The views of a scene show one set of named points, each view turned or mirrored, shifted and resized as a whole, with a little noise and some points left out.

Scene 1
View 1
Q_56: [-18 -12   4  15   7  -9 -11   2   6 -11   2  -6 -11   2  -9   5   8   1
  14  -3  -1  -7   8  10  -9   5 -15   9   7  -6  -9  -3  -3 -11   5 -11
  -1  -3  19  -1   6  -4 -12  -6   9   0   6  -7  -7   3  -8   0 -11   5
  -1   3 -13   1]
Q_129: [-12  -3   5  18   8  -4  -6   5   5   0  -1  -1  -2  -2  -6   7   1   1
   9  -1  -1  14   4   7  -1   0  -9   7   0   0  -6   0 -13   3  -7 -16
   2   1   3   3   3  -1  -2   4   2   1   7  -3  -7   1  -8  -7  -3   7
  -4  -6  -5   2]
Q_567: [-13  -4   4  18   9  -3  -7   3   4   0  -2  -2  -3  -1  -6   6   1   0
   9   0   1  11   5   4  -1   1 -10   8   0   0  -5   0 -12   1  -8 -15
  -1   0   2   3   2   0  -2   3   3  -1   5  -5  -7   0  -9  -6  -3   6
  -3  -5  -5   2]
Q_177: [ -9  -3   5  11  12   3  -6  -3  -5   0  -1  -2 -10   5  -4   4  -6  -2
   3   8  -1   3   5  -9   1  -4  -7   9  -5   0  -4   3  -7  -1  -7 -11
  -9   4  -4   2   4  -6  -6   3  12  -6  -3   0   1  -3  -6  -7  -6   8
  -4   1  -7  -1]
Q_155: [ -5  -3   5  14  11   5  -4   2  -2   3  -2   2   0  -4  -5   8  -7   0
   1   2   1  18   0   1  -2  -6  -6  11  -2   3  -5  -1 -13   7 -14 -14
  -3   5 -14   9   1  -5   5   3   8  -2  -1  -4  -1  -4  -7 -12   1   6
  -5  -4  -4   1]
Q_645: [ -4   8   4  15  13   7  -2   1  -5  10  -4   3  -2   3   0   5 -12  -1
   0  11  -1  23   1 -14  10  -9  -2   5 -13   7   1   5 -15  15 -19 -16
  -6   9 -16   4   1  -1   2  14   3  -5  -1   7   0  -5  -6 -13   1   9
  -7  -8   1  -1]
Q_170: [ -9 -14   3   4  14   8  -6 -16 -11   0  -2  -6 -22   7  -1   6  -5  -6
   3   9   3 -17  11 -17  -7  -2 -10  16   1   1  -2   1  -4 -13  -7  -7
 -20   1  -9   3  -1  -7  -7  -7  27 -10 -15 -16   0  -7  -8  -1  -9   6
   1  13  -8   3]
Q_408: [-17  -3   4  16   9  -8  -9   2   2  -5  -1  -5 -11   6  -6   2   3   0
  11   3  -2  -1   9   0   0   2 -11   4  -1  -3  -5   1  -5  -3   1 -12
  -4  -1  16  -4   6  -1 -12   2   5  -2   7   1  -5   3  -7  -3 -10   8
  -3   0  -9  -1]
Q_732: [ -5   1   4  17  11   5  -2   2  -1   8  -3   3   2  -3  -3   8  -7   0
   2   4   2  24   1  -2   3  -7  -6   9  -6   6  -2   1 -17  12 -17 -17
  -3   7 -16   9  -1  -2   6   8   3  -3   0  -1  -2  -5  -8 -13   3   7
  -6  -8  -1   2]
Q_978: [-10 -21   4   4  11   6  -8 -11  -6  -5   0  -5 -17   0  -6   9   0  -4
   4   2   3 -16   9  -2 -16   0 -12  19   8  -3  -7  -4  -3 -17  -2  -6
 -14  -3  -4   7   2 -11  -4 -13  28  -7 -12 -22   0  -5  -8  -1  -8   3
   0  12 -12   4]
Q_365: [-13  -6   5  17   6  -7  -9   7   7  -6   0  -2  -1  -3  -9   8   4   3
  10  -4  -1  10   3  14  -6   1 -11   8   3  -3  -9  -2  -9  -1  -2 -14
   4  -1   9   3   5  -3  -4   0   3   1   9  -4  -5   1  -7  -6  -5   5
  -4  -4  -7   1]
Q_876: [ -3  -3   8  13   9   4  -6   5  -1  -3   0   1   4  -3  -8   8  -7   2
   2   1  -3  17  -1   6  -2  -8  -6  10  -5   1  -9  -2  -8   8  -8 -10
   1   5  -7   9   7 -12   2   4   8  -3   2   5   6  -1  -2 -13  -1   5
  -9  -6  -8  -2]
Q_580: [ -6 -11   5   7  11   6  -8  -6  -6  -3   0  -2 -11   1  -6   7  -5  -3
   2   4   0  -4   5  -3  -8  -4 -10  15   0  -1  -6  -1  -4  -8  -5  -8
 -11   1  -6   6   4 -11  -3  -5  21  -6  -8  -7   4  -4  -5  -5  -6   5
  -3   5 -10   1]
Q_360: [-11  -2   6  12  10  -1 -10   1  -3  -7   2  -4 -10   8  -6   1  -5  -1
   6   7  -4  -1   5  -5   1  -6  -9   5  -7  -3  -6   2  -1  -1   1  -7
  -5   3  10  -2   9  -8 -12   2  11  -5   3  10   4   1  -3  -6 -10   7
  -6   0 -12  -5]
View 2
Q_978: [  7  -4  -7  -2 -10   2  -7  14   5 -34   3  -1  -7  -9 -17 -10  -7  14
   5  20  11   5   7  -2  -6 -11 -20   9  -1  -6  -4  -8 -13  11  -5 -27
  23   6  -8  27  13  23 -11  -5   7   9   0  -2 -26   9 -10  15 -28  19
   2 -12  -3  -6]
Q_580: [  4   3   0   1  -9   2   2   7   9 -19   6   4   0  -4 -12  -8  -6   3
   1  13  11   1   4  -6  -3  -7 -11   5   1  -5  -3  -9  -8   4  -7 -14
  20  -8  -7  12  10  14  -9  -7   7   4   4   3 -10   1  -6  10 -24  14
   2  -2  -4  -5]
Q_56: [-12  -3 -16  -4 -12  -2   6  11   7 -26   7   0 -10   7  -5 -21  12  -3
   1   0   9   7   1   5 -10   2   9   2   4   5  23  -1 -11   3   4  -8
  26  10 -12  30   4   7   3  -1   5  -8  -8  -6   1  21 -26   9 -14  27
  -7  -5  13   3]
Q_645: [ -3  15  10   0  -6  -2  13 -10  17  18  -1  11   7  -1  -8  -5 -12 -10
 -13   4   5 -12  -7 -10  11   2  13   3  -6 -11 -11  -3  -2 -20  -3  15
   4 -42 -13 -16   9  -2  -8 -18   1  10  13  18   7  -8   9  -5  -7  -1
  -7  19  -7   5]
Q_567: [-12   2  -8  -8  -5  -6  11   2  10  -3   0   8  -9   4 -10 -11  -4  -6
   0  -2   1   4  -4   1   0   4  13   5  -1   2   9   2  -6  -9   3   6
  11 -12 -19   9  10   0   0  -9  -1   3  -2   3   4   9  -9   5 -10  12
 -11   9   6   9]
Q_360: [ -6  11   1   6 -16   5  10   7  13 -14  12   3   7   7   2 -14  15 -12
  -9   4  16  -4   0  -5  -6   2   8  -5   7  -1  13  -8  -8   0  -7  -2
  27  -9  -1  12  -2   4   0  -2  14 -13   3   6  15   6 -18   2 -16  20
  -2  -1   5  -1]
Q_365: [-15   0 -12  -8  -4  -7  14   5  10 -11   3   7  -9   7  -5 -11   1  -8
   8  -6   0  13  -1   1  -4   6  13   3   7   9  19   0  -3  -3  -1   5
  16  -1 -17  14  12  -1   4  -4   0  -3  -7  -4  11  10 -15   7 -12  15
  -9  10  12   8]
Q_155: [ -3   8   4  -4  -1  -4  13  -2  13   6  -1  10   0  -3 -10  -1 -17  -6
   2   3  -1   4  -4  -7   6   1   4   5   0  -1  -5  -2  -1 -10  -9   7
   6 -27 -16  -9  15   1  -6 -14  -1   8   7   8   4  -8   5   4 -14   2
  -6  17  -4   4]
Q_408: [-11   4  -9  -2 -15   0   8   5   9 -13   7   2  -2   7  -4 -21  12  -8
 -10   0  11  -4  -2   1  -5   5  15   1   2  -2  16   0 -11  -6   5   1
  23  -6 -10  19  -1   3   1  -3   8  -5  -2   4   6  18 -19   2 -10  21
  -7  -1   7   4]
Q_732: [ -5   8   3  -5   1  -6  14  -6  14   8  -2  11  -2  -3 -11   0 -18  -7
   1   2  -2   2  -5  -8   7   2   6   6  -1  -2  -5  -1   0 -13  -5   9
   2 -30 -19 -10  15  -1  -8 -15  -4  10   7   8   3  -8   7   3 -13   0
  -7  20  -2   6]
Q_177: [ -2   8   3   2 -12   3   5   2  12  -7   4   5   3   0  -7 -10  -2  -3
 -10  10  12  -7  -1  -7   0  -2   3   2  -1  -8  -1  -7  -9  -6  -2  -4
  17 -19  -7   5   5   7  -7  -9   7   3   7  11  -1   3  -6   3 -15  11
  -2   3  -2   1]
Q_129: [-13   2  -9  -7  -4  -7  14   0  12  -1   1   9  -8   5  -6 -12  -3  -7
   0  -6   0   5  -3   1   0   7  17   4   1   3  12   2  -4 -10   1   9
  12 -12 -20   7  11  -2   1  -7  -1   2  -2   1   7   8 -10   3  -8  12
 -11  13   8  10]
Q_876: [ -4   8   5   0  -1  -2  15   2  15  -1   3  11   2   0  -4  -1 -10 -10
   5   3   1   7  -1  -7   3   1   2   1   7   3   2  -5   1  -5 -12   4
  11 -18 -12  -5  14   1  -3 -11   3  -1   4   5  11  -9   1   5 -18   5
  -2  17   2   3]
Q_170: [ 11   3   0   3 -17   5 -10   9   6 -26   3  -3   0  -9 -17 -14  -5  14
 -11  23  19 -12   5  -6  -3 -11 -17   9  -8 -19 -13  -9 -19   2   0 -25
  23  -9  -4  20   6  25 -16  -9   9  14   8   9 -30   9  -7   9 -23  17
   3 -14 -12  -8]
View 3
Q_360: [ -2  -6  -7  -6 -10   3  -2  10   1  -6   4   2   6   6   1   5  -6  -1
   7  -1   6   4   3   9  -2  14   8  -1   8  -2  13   1 -10  -2 -12   5
 -11  -6   7  -1   5  -9 -16   8   0   1  -1 -10  10  -9 -15   4  -7   8
  -4   6   3  -6]
Q_129: [  1  -1   2 -10  -5   7  -2  -2  -1   2   0  -3  -2   2   3   9  -5   2
   3   2  -1   1  -6  -1  -4  -2   6  -6   7   0  17  -9  -7   1   4   6
  -3  -4  -2   1  -3   6 -11   4   1   7  -6  -6   5  -6 -11   2  -1   8
   4  -6   5  -7]
Q_155: [  1   2   1  -2  -4  10  -3   5  -9  10   1   2  -3   2  -6   9  -1  -4
   0  -5   5  -8  -3 -10  -1  -2  -1  -2   2  -8  13 -10  -5  -1  10   4
   1   3   7   4   2  -4  -3  -1  -3   2  -1   0  -4  -4 -12   2  -2   1
  -1   2   3 -10]
Q_978: [ -7 -18 -18  -2   5  -5  -9  10   0 -10  17  -8  -3   5  -6  -3  -7  -2
   6 -13   4   0   1  14  -6   0   2 -15  -1  -3  -4   7   8  -7 -13  -5
   5  -2   4  -8  -5   0  -2   2 -19   3  -2  -5  17  -8   0 -12  -4  -4
 -19   4  17 -10]
Q_56: [ -4 -11  -8 -12  -3  -1  -4   1   7 -13   5  -7  -1   2   9   4 -11   4
  10   3  -3  10  -4  17  -7   4  11 -12   9   3  10   2  -4   0 -15   3
  -7 -11  -4  -8  -6   8 -17   9  -4   8  -9 -12  21 -10  -8  -3  -4   8
  -4  -7  11  -6]
Q_645: [  1   3   4  -4 -11  11  -3   3  -9  14   1   2   1   5 -11  11   3  -3
  -4  -6   6  -5  -2 -15   2   6   1   3   2  -5  20 -14 -10  -1  12   6
  -4   2  12  10   9 -10  -5   0   5  -1   2  -5  -7  -4 -17   7  -5   3
   5   5  -2 -11]
Q_580: [ -5  -9 -12  -2   0   1  -6  11  -1  -3  11  -2  -1   4  -5   2  -4  -4
   5  -9   6  -2   2   6  -4   4   2  -8   1  -5   3   3   1  -5  -7  -2
   0   0   7  -3   0  -5  -5   3 -12   0   0  -5   9  -7  -7  -5  -4  -1
 -14   6  10 -10]
Q_732: [  1   4   4  -5  -5  12  -4   1 -10  14   0  -1  -3   3  -9  10   2  -3
  -2  -4   3  -7  -4 -15  -1  -5  -1  -1   1  -5  17 -15  -6   0  15   4
   1   2   6   7   3  -1  -2  -3   0   3  -1  -1  -6  -3 -13   3  -2   1
   3   0   2 -10]
Q_876: [  3   2   0  -1  -5  10  -2   9  -5   6  -3   6  -1   1   2   9  -4  -5
   5  -1   6  -8   0  -4  -2  -1   1  -1   7  -9  12  -6  -7  -1   5   4
  -2   1   5   1   0  -4  -9   2  -5   3  -3   1  -1  -5 -11   2  -2   4
  -4   2   3  -8]
Q_567: [ -1  -3   0 -10  -5   5  -4  -2  -1   1   1  -5  -2   2   1   8  -5   2
   2   0  -2   2  -5   0  -4  -1   5  -7   5   0  16  -8  -5   1   2   5
  -3  -5   0   1  -2   5 -10   3  -1   8  -6  -7   7  -6 -10   1  -2   6
   2  -6   6  -9]
Q_408: [ -2  -9  -6 -11  -8   1  -4   0   5  -8   5  -7   2   5   2   6  -6   4
   5   0  -1  10  -3  10  -4  10  11  -7   7   4  16  -2  -7   0 -11   4
 -10  -9   1  -2   0   1 -15   8   1   6  -4 -14  15  -8 -13   2  -6   8
   0  -2   6  -7]
Q_170: [-10 -18 -18  -3   1  -6 -10  10  -1  -6  23 -12   1   9 -18  -3  -1  -1
   0 -19   6   4   1   8  -2   9   1 -12  -8   0  -2   5   7  -8 -12  -5
   3  -1  11  -2   3  -9   2   3 -15  -2   3 -11  14  -7  -5  -8  -8  -5
 -17  12  12 -12]
Q_177: [ -3  -6  -6  -5  -7   3  -5   6  -3   1   9  -3   1   6  -7   5  -2  -1
   1  -7   5   1   0   0  -1   9   4  -3   1  -2  11  -4  -4  -3  -4   3
  -3  -1   9   2   5  -8  -6   4  -3   1   0  -8   6  -7 -12   1  -6   2
  -5   7   5 -10]
View 4
Q_645: [-10 -13  -9   7  -7   0  -6   7  29   0  15 -12   8  -6   6   1  12  10
 -12  15   8  -4  -2   5   0  10   3 -12   2  -6  -1  -4   1  -7  15  -7
 -11  -7  -8 -10  18 -11 -11   0   4  -6   8  16  19  -8   4  15  -6   5
  -5  14  -8  -2]
Q_170: [-11  14  -8  10   6 -18   3  -7  23   8 -21 -13  12  -4   2 -31  -4  -2
  -8  -6 -12 -12  -2  27 -10   0   7   9   9  -3  -8   1  -2 -24 -19 -21
   8   1  22  -6   6  -4   7   2  -2 -13 -23  16   0   1 -10  -6  -4  22
   6 -16  -3  -3]
Q_408: [  1   0   1 -15   2   4   4  -6   0   5 -11   0  10 -12   8  -4 -11   7
  -2   7 -11  -1   3   2   5   8  -5  -4   0  -4   6  10 -10   4  -3   2
   1   8   8 -15  14   5  -5  10   2 -18 -10  10   0  11  -2 -11   2   9
   4 -10   7 -11]
Q_129: [  6   0   2 -19  -6  10  -1  -5  10   7  -6  -3  16 -17  11   1  -6   8
  -4   8  -4  -4   3   1   5  10  -6   0   2  -4   2   6  -5   4   9   4
   3   3  10 -11  17  -3 -11   2   8 -16   1   0  12   3   3   1  -2   9
  -1  -8   6   2]
Q_580: [ -6   8  -4   1   0  -7   1   0  20   7 -17 -12  17  -7   1 -21  -4  -2
  -5   0  -7 -10  -1  18  -4   0   6   6  10  -5  -6   1  -3 -13 -10 -10
   7   2  16  -5   8  -5   1   2   6  -8 -13   8   7  -5  -7  -1  -4  14
  -2 -12   2   1]
Q_56: [  6  10   6 -24   2   7   5 -10  -4   9 -22   1  18 -16   9  -8 -18   4
   1   1 -16  -4   4   5   6   5  -7   4   3  -3   4  12 -13   5  -9   5
   9  12  19 -14  12   6  -3  10   7 -19 -13   0  -1  12  -3 -16   1  12
   2 -21  14  -5]
Q_155: [ -2  -3  -5  -4 -10   4  -5   4  26   6   3 -13  18 -12   6  -2   6   4
  -7  10   4  -8  -1   6   0   7   3  -1   7  -6  -5  -2   1  -5  13  -2
   0  -4   5  -6  16 -11  -9  -3  10  -5   7   3  20 -10   3  14  -6   7
  -8   3  -1   7]
Q_177: [ -8  -1  -5   0  -1  -2   1   1  18   4  -6 -10  12  -7   3 -11  -1   3
  -6   6  -4  -6   0  10  -2   4   3  -2   5  -6  -1   2  -4  -6  -3  -6
  -1   1   6 -10  12  -3  -4   4   4  -8  -7  12   7  -2  -4   0  -3  10
  -2  -3   2  -6]
Q_567: [  5   1   0 -16  -5   8  -2  -4  11   7  -4  -4  15 -17  12   0  -3   8
  -5   7  -4  -6   2   3   4  11  -6  -1   1  -3   2   7  -4   1   9   1
   3   2  10 -10  18  -4 -11   3   5 -17   1   2  13   4   3   1  -3  10
   0  -5   3   2]
Q_365: [  9   2   4 -25  -6  13   1  -3   4   8 -11  -1  19 -19  11   2 -11   5
  -1   7  -5  -5   3   0   8   8  -8   2   4  -4   2   9  -8   9   6   9
   7   7  12 -11  17   0 -10   4  10 -16   1  -4  11   4   1  -3  -2   9
  -3 -12  11   3]
Q_876: [ -2  -3  -1  -8  -8   8  -2   7  20   3  -3 -11  20  -9   3  -2  -1   0
  -3   9   2  -5  -2   4   2   4   2  -2  10  -8  -4   2  -1   1   9   5
   2  -1   2  -8  14  -6  -8   0  13  -2   5   1  16 -11  -1  10  -5   4
 -10   0   7   4]
Q_732: [ -1  -6  -5  -3 -10   5  -6   3  28   5   9 -12  15 -13   9   1   9   8
  -8  11   6  -7  -1   5   2  11   0  -3   4  -5  -5  -2   3  -6  18  -3
  -2  -6   2  -6  18 -14 -14  -3   6  -9  10   5  23  -8   6  17  -8   8
  -5   7  -5   8]
View 5
Q_365: [ -8  -4   4  -3  -3   8  -9  -2 -13  -4  -3  -1  -6   7 -12   2   3   8
  -3  -2  19   8 -13 -14   6  -2  10   1  -3  10  13  15   1  -6  18 -10
  -2 -10   7   0  13   2  -7   5   1   7  11 -10   2   6  12   3  15  -1
  -2   8   0  -5]
Q_360: [-13  -2  11  -5  -5   2   3  -9  -2   0   8  -8   3  -4  -5  -9   1   8
  -5  -4  17  14  -1 -12  13  -7   4  -2  -1   3  13   5  -1   9   5  -9
   5  -9  -4   0   0  15  -5  -4  -2 -11  -5  -7   2  10  15   4   4   7
  -6   8   4  -2]
Q_177: [-11  -1   9  -5  -3   2  -4  -8  -5  -3   6  -8   0   6   3  -9  -7  -1
  -7   5  11  10   3  -7   7  -5   4   0   2  10   6   5  -3  11   1  -7
   8  -6   6   0   7   7  -6   1  -3 -13  -2   1   1   7   7   0  -1  14
  -6  11   5  -4]
Q_155: [ -6   2  -1   1   3   6 -13  -1  -8  -9  -5  -2  -3  14   8  -4  -8  -4
  -5  14   8  -1   1 -11  -1  -3   2   2  12  15   6   6   0   5  -2 -13
  -2  -5  11  -3   8  -6  -7  -3   5  -8   3   2   1  -1  -2  -2   0  15
  -2  23   1  -7]
Q_170: [-14  -4  24 -12 -11   0  -2 -20  -7  -5  14  -4   5  -2  16 -16 -11   0
 -13  -2   6  18   5   4  10  -2   8   7  -6  10  -5   0  -9  16  -3   7
  31  -1   9   7  22   0  -3  20 -16 -23  -4  14   8   5   7  -6 -12  18
  -7  -5  11 -10]
Q_129: [ -9  -3  -1  -3  -2   7 -11  -1 -11  -5  -4  -4  -8  15  -7   1  -2   0
  -4   5  17   3  -7 -13   5  -1   7  -1   1  13  10  14  -1  -2  15 -11
  -2  -7  13  -3  11   6  -7   2   5   2   8  -8   1   8  10   3  12   7
  -1  12   1  -3]
Q_732: [ -7   2  -7   2   4   6 -16   2  -8  -9  -6  -5  -7  22   7  -1 -10  -9
  -4  18   9  -5   1 -10  -1  -1   2   0  14  19   5   9  -2   3   0 -14
  -4  -5  17  -5   8  -2  -9  -3   8  -6   3   1   0   0  -3  -2   2  18
   0  26   2  -6]
Q_408: [-14  -5  10  -9  -9   3  -2  -8  -7   0   7  -9  -3   6 -12  -4   0   4
  -7  -5  19  14  -5 -10  15  -3   8  -3  -6   7  11  12  -3   4  19  -6
   8  -7   6   0   7  18  -5   4  -2  -2   2  -9   3  13  19   5  11   5
  -5   2   5   0]
Q_978: [-12  -7  26  -8 -11   4  -5 -18 -13  -7   8   4   1  -7  13 -12  -5   9
 -10  -7   8  20  -7   0   9  -2  13  10 -10   9  -2   4  -5   6   2   7
  26  -4   6  10  28 -12  -1  24 -18 -11   3  12   9   1   8  -6  -6   6
  -5  -8   8 -14]
Q_580: [ -9  -2  17  -5  -5   3  -4 -12  -8  -5   6   0   3  -3  10 -10  -6   6
  -7   0  10  14  -3  -5   6  -6   7   5  -1   8   3   3  -4   8  -2  -3
  15  -6   4   6  17  -6  -4  11 -11 -14  -1   7   6   2   4  -4  -4   9
  -6   5   5 -11]
Q_876: [ -5   1   1   2   3   6  -8  -2  -6  -7  -4   0  -2   6   4  -4  -4   3
  -2   8  11   3  -3 -14   2  -5   3   1   9  10  10   7   2   3  -3 -15
  -5  -9   3  -2   6  -5  -6  -5   4  -7   1  -2   1   1   1   0   4   9
  -2  21   0  -8]
Q_56: [-14  -9  16  -9 -10   6  -3 -10 -12  -1   5  -2  -2  -2 -13  -4   5  13
  -5 -13  22  19 -14 -11  14  -4  14   1 -14   4  11  13  -2  -4  23  -2
  11  -9   5   5  16   9  -5  13  -7   4   8  -8   5  10  21   5  14  -4
  -6  -7   5  -3]
View 6
Q_56: [-13 -16  -2  10  23   6  -6   6  -8 -32 -12  10  10  -8   0 -11 -10  21
  -2 -14   1  17 -11 -34 -14  16   0  -5  -1  23  17  -5  -3  -2  22  12
 -20   1  10 -24  -1   2  -1  11   3  -7   0  19  11  23  -5   4  13  -4
  -2  17 -10 -13]
Q_876: [ -6  10 -11   8   9   8  -2  10  -2   7  -4  -4   1  11   2   4 -15  12
  -7   1  -7   6  -6  -2   4   6  13  -6   4  11   8 -10 -10   6   0  -5
  -7  -6  13  -8   9   8   7   2 -22   2   0   0  11   1   8   8  -4  18
  -5   5  -9  -5]
Q_129: [-14  -4  -8  14  17   8  -3  11  -6   4  -3   9   5   5  -7   4  -5  24
  -1  -2  -4   9  -9 -17  -8  -1  10  -1  -8  12  16   0  -1   5   9  -2
 -10  -6   7 -19   8  12   5   5  -9  -3  -3   9   6   5   6  13   0   9
  -4   7  -4  -5]
Q_732: [ -9   2 -11  12   7   4   2  10   1  24   0   0  -6  18  -7  12  -6  19
   1   7 -12   0  -7   3   0 -10  16   3   0   1   4  -1  -3   8  -5  -8
  -5  -9   7  -3  12  14   8   2 -22  -1  -5  -3   7  -3  15  16  -5  19
  -6  -2   5   0]
Q_155: [ -7   4 -10   8   7   5   3   9   1  14  -3  -4  -7  15  -3   9 -11  15
  -2   6 -12   2  -6   2   4  -3  16   0   5   5   4  -5  -5   6  -4  -4
  -6  -8  10  -4  10  10   7   1 -24  -1  -3  -3  10   1  12  10  -3  21
  -8  -1   0  -2]
Q_170: [  4 -27   4   6  -1 -13   6  -3   8 -37 -17 -19 -21  10   9  -4 -16   3
  -1  -7 -18   5 -13  -8   0   6  -4   6  26  10 -16  -7  -8  -6   8  29
 -19   0   4  14  -3  -7  -8  17 -11 -10 -13   4  25  33   2   4  21   6
 -12   3  12  -9]
Q_580: [  0  -9  -5   4   6  -1   2   4   1 -22 -13 -11 -10   7   8  -3 -19   6
  -6  -5 -11   7  -9  -8   1  11   4   1  17  15  -1 -11  -9  -1   6  12
 -19  -2  10   0   0  -3  -1  10 -16  -6  -4   2  17  21   3   2  11  12
  -9   5   1 -10]
Q_978: [ -1 -23  -2   1   6  -7   7   2   4 -39 -20  -7 -20   2  13 -10 -20   5
  -6  -9 -14   9  -7 -16  -4  13   4   8  23  20   0 -11  -4  -7  11  26
 -30  -1  11  -1  -9 -13  -2  17 -12 -15  -1   4  20  35  -1  -5  20  13
 -10   6   8 -18]
Q_177: [ -1  -8  -3  11   5   0  -2   3   0 -11  -7 -11   0  10  -1   3 -12  12
   0  -1 -10   6 -12  -6   1   3   2  -4  10   9  -4  -7 -10   0   5   7
  -6  -2   7   1   8   9  -2   6 -12   0 -10   6  15  11   5  11   6   5
  -7   7  -4  -1]
Q_645: [ -3   4  -7  15   0   2  -2   7   2  24   3 -12  -1  23 -10  17  -4  17
   4   9 -13   0 -13  10   6 -11   9  -3   1  -5  -7  -1 -10   9  -8  -8
   7  -8   2   5  20  20   3   0 -22   6 -13   0  10  -7  15  22  -7  13
  -8  -2   1   8]
Q_360: [ -1  -1  -2  12  11   5 -12   2  -4 -22  -8 -12  13   4  -1  -1 -14  11
  -2  -7  -1  12 -16 -12   0  14  -5 -13   6  14   0 -14 -15   2  12   4
  -3   2   8  -8   9  11  -6   5  -6   5  -7  13  15  10   0  10   6  -3
  -4  13 -18   1]
Q_567: [-15 -11  -6  14  17   5  -2   9  -5   1  -3   9   3   4 -10   2  -2  25
   3  -1  -5   8 -11 -19 -10  -2   7   1  -7   9  13   3  -1   4  11   2
 -10  -4   5 -16   7  12   4   7  -6  -5  -5  10   7   8   5  13   2   6
  -4   9  -1  -5]
Q_408: [ -8 -13   0  14  17   3  -9   4  -6 -22  -7   3  12  -1  -7  -4  -5  21
   2  -8   0  14 -17 -24  -9   9  -3  -8  -3  15   7  -3  -7   2  17   8
  -9   1   5 -15   7  12  -3   8   2  -2  -7  18  11  13  -2  14   8  -5
  -2  15 -10  -3]
Q_365: [-15  -4  -9  10  22  11  -5  11 -10  -6  -7  14   9  -2  -3  -3  -8  22
  -4  -5  -1  11  -7 -24 -10   9  11  -5  -5  19  23  -4  -2   2  16   0
 -16  -4  12 -26   4   6   6   5  -7  -5   3  11   7   8   1   6   1   9
  -1  13 -10 -10]

Which points are out of place in each view (at most two, in the order of its rows)? Write - if all are in place.
view 1 | Q_155, Q_876
view 2 | Q_360, Q_732
view 3 | Q_645
view 4 | Q_129, Q_580
view 5 | -
view 6 | Q_567
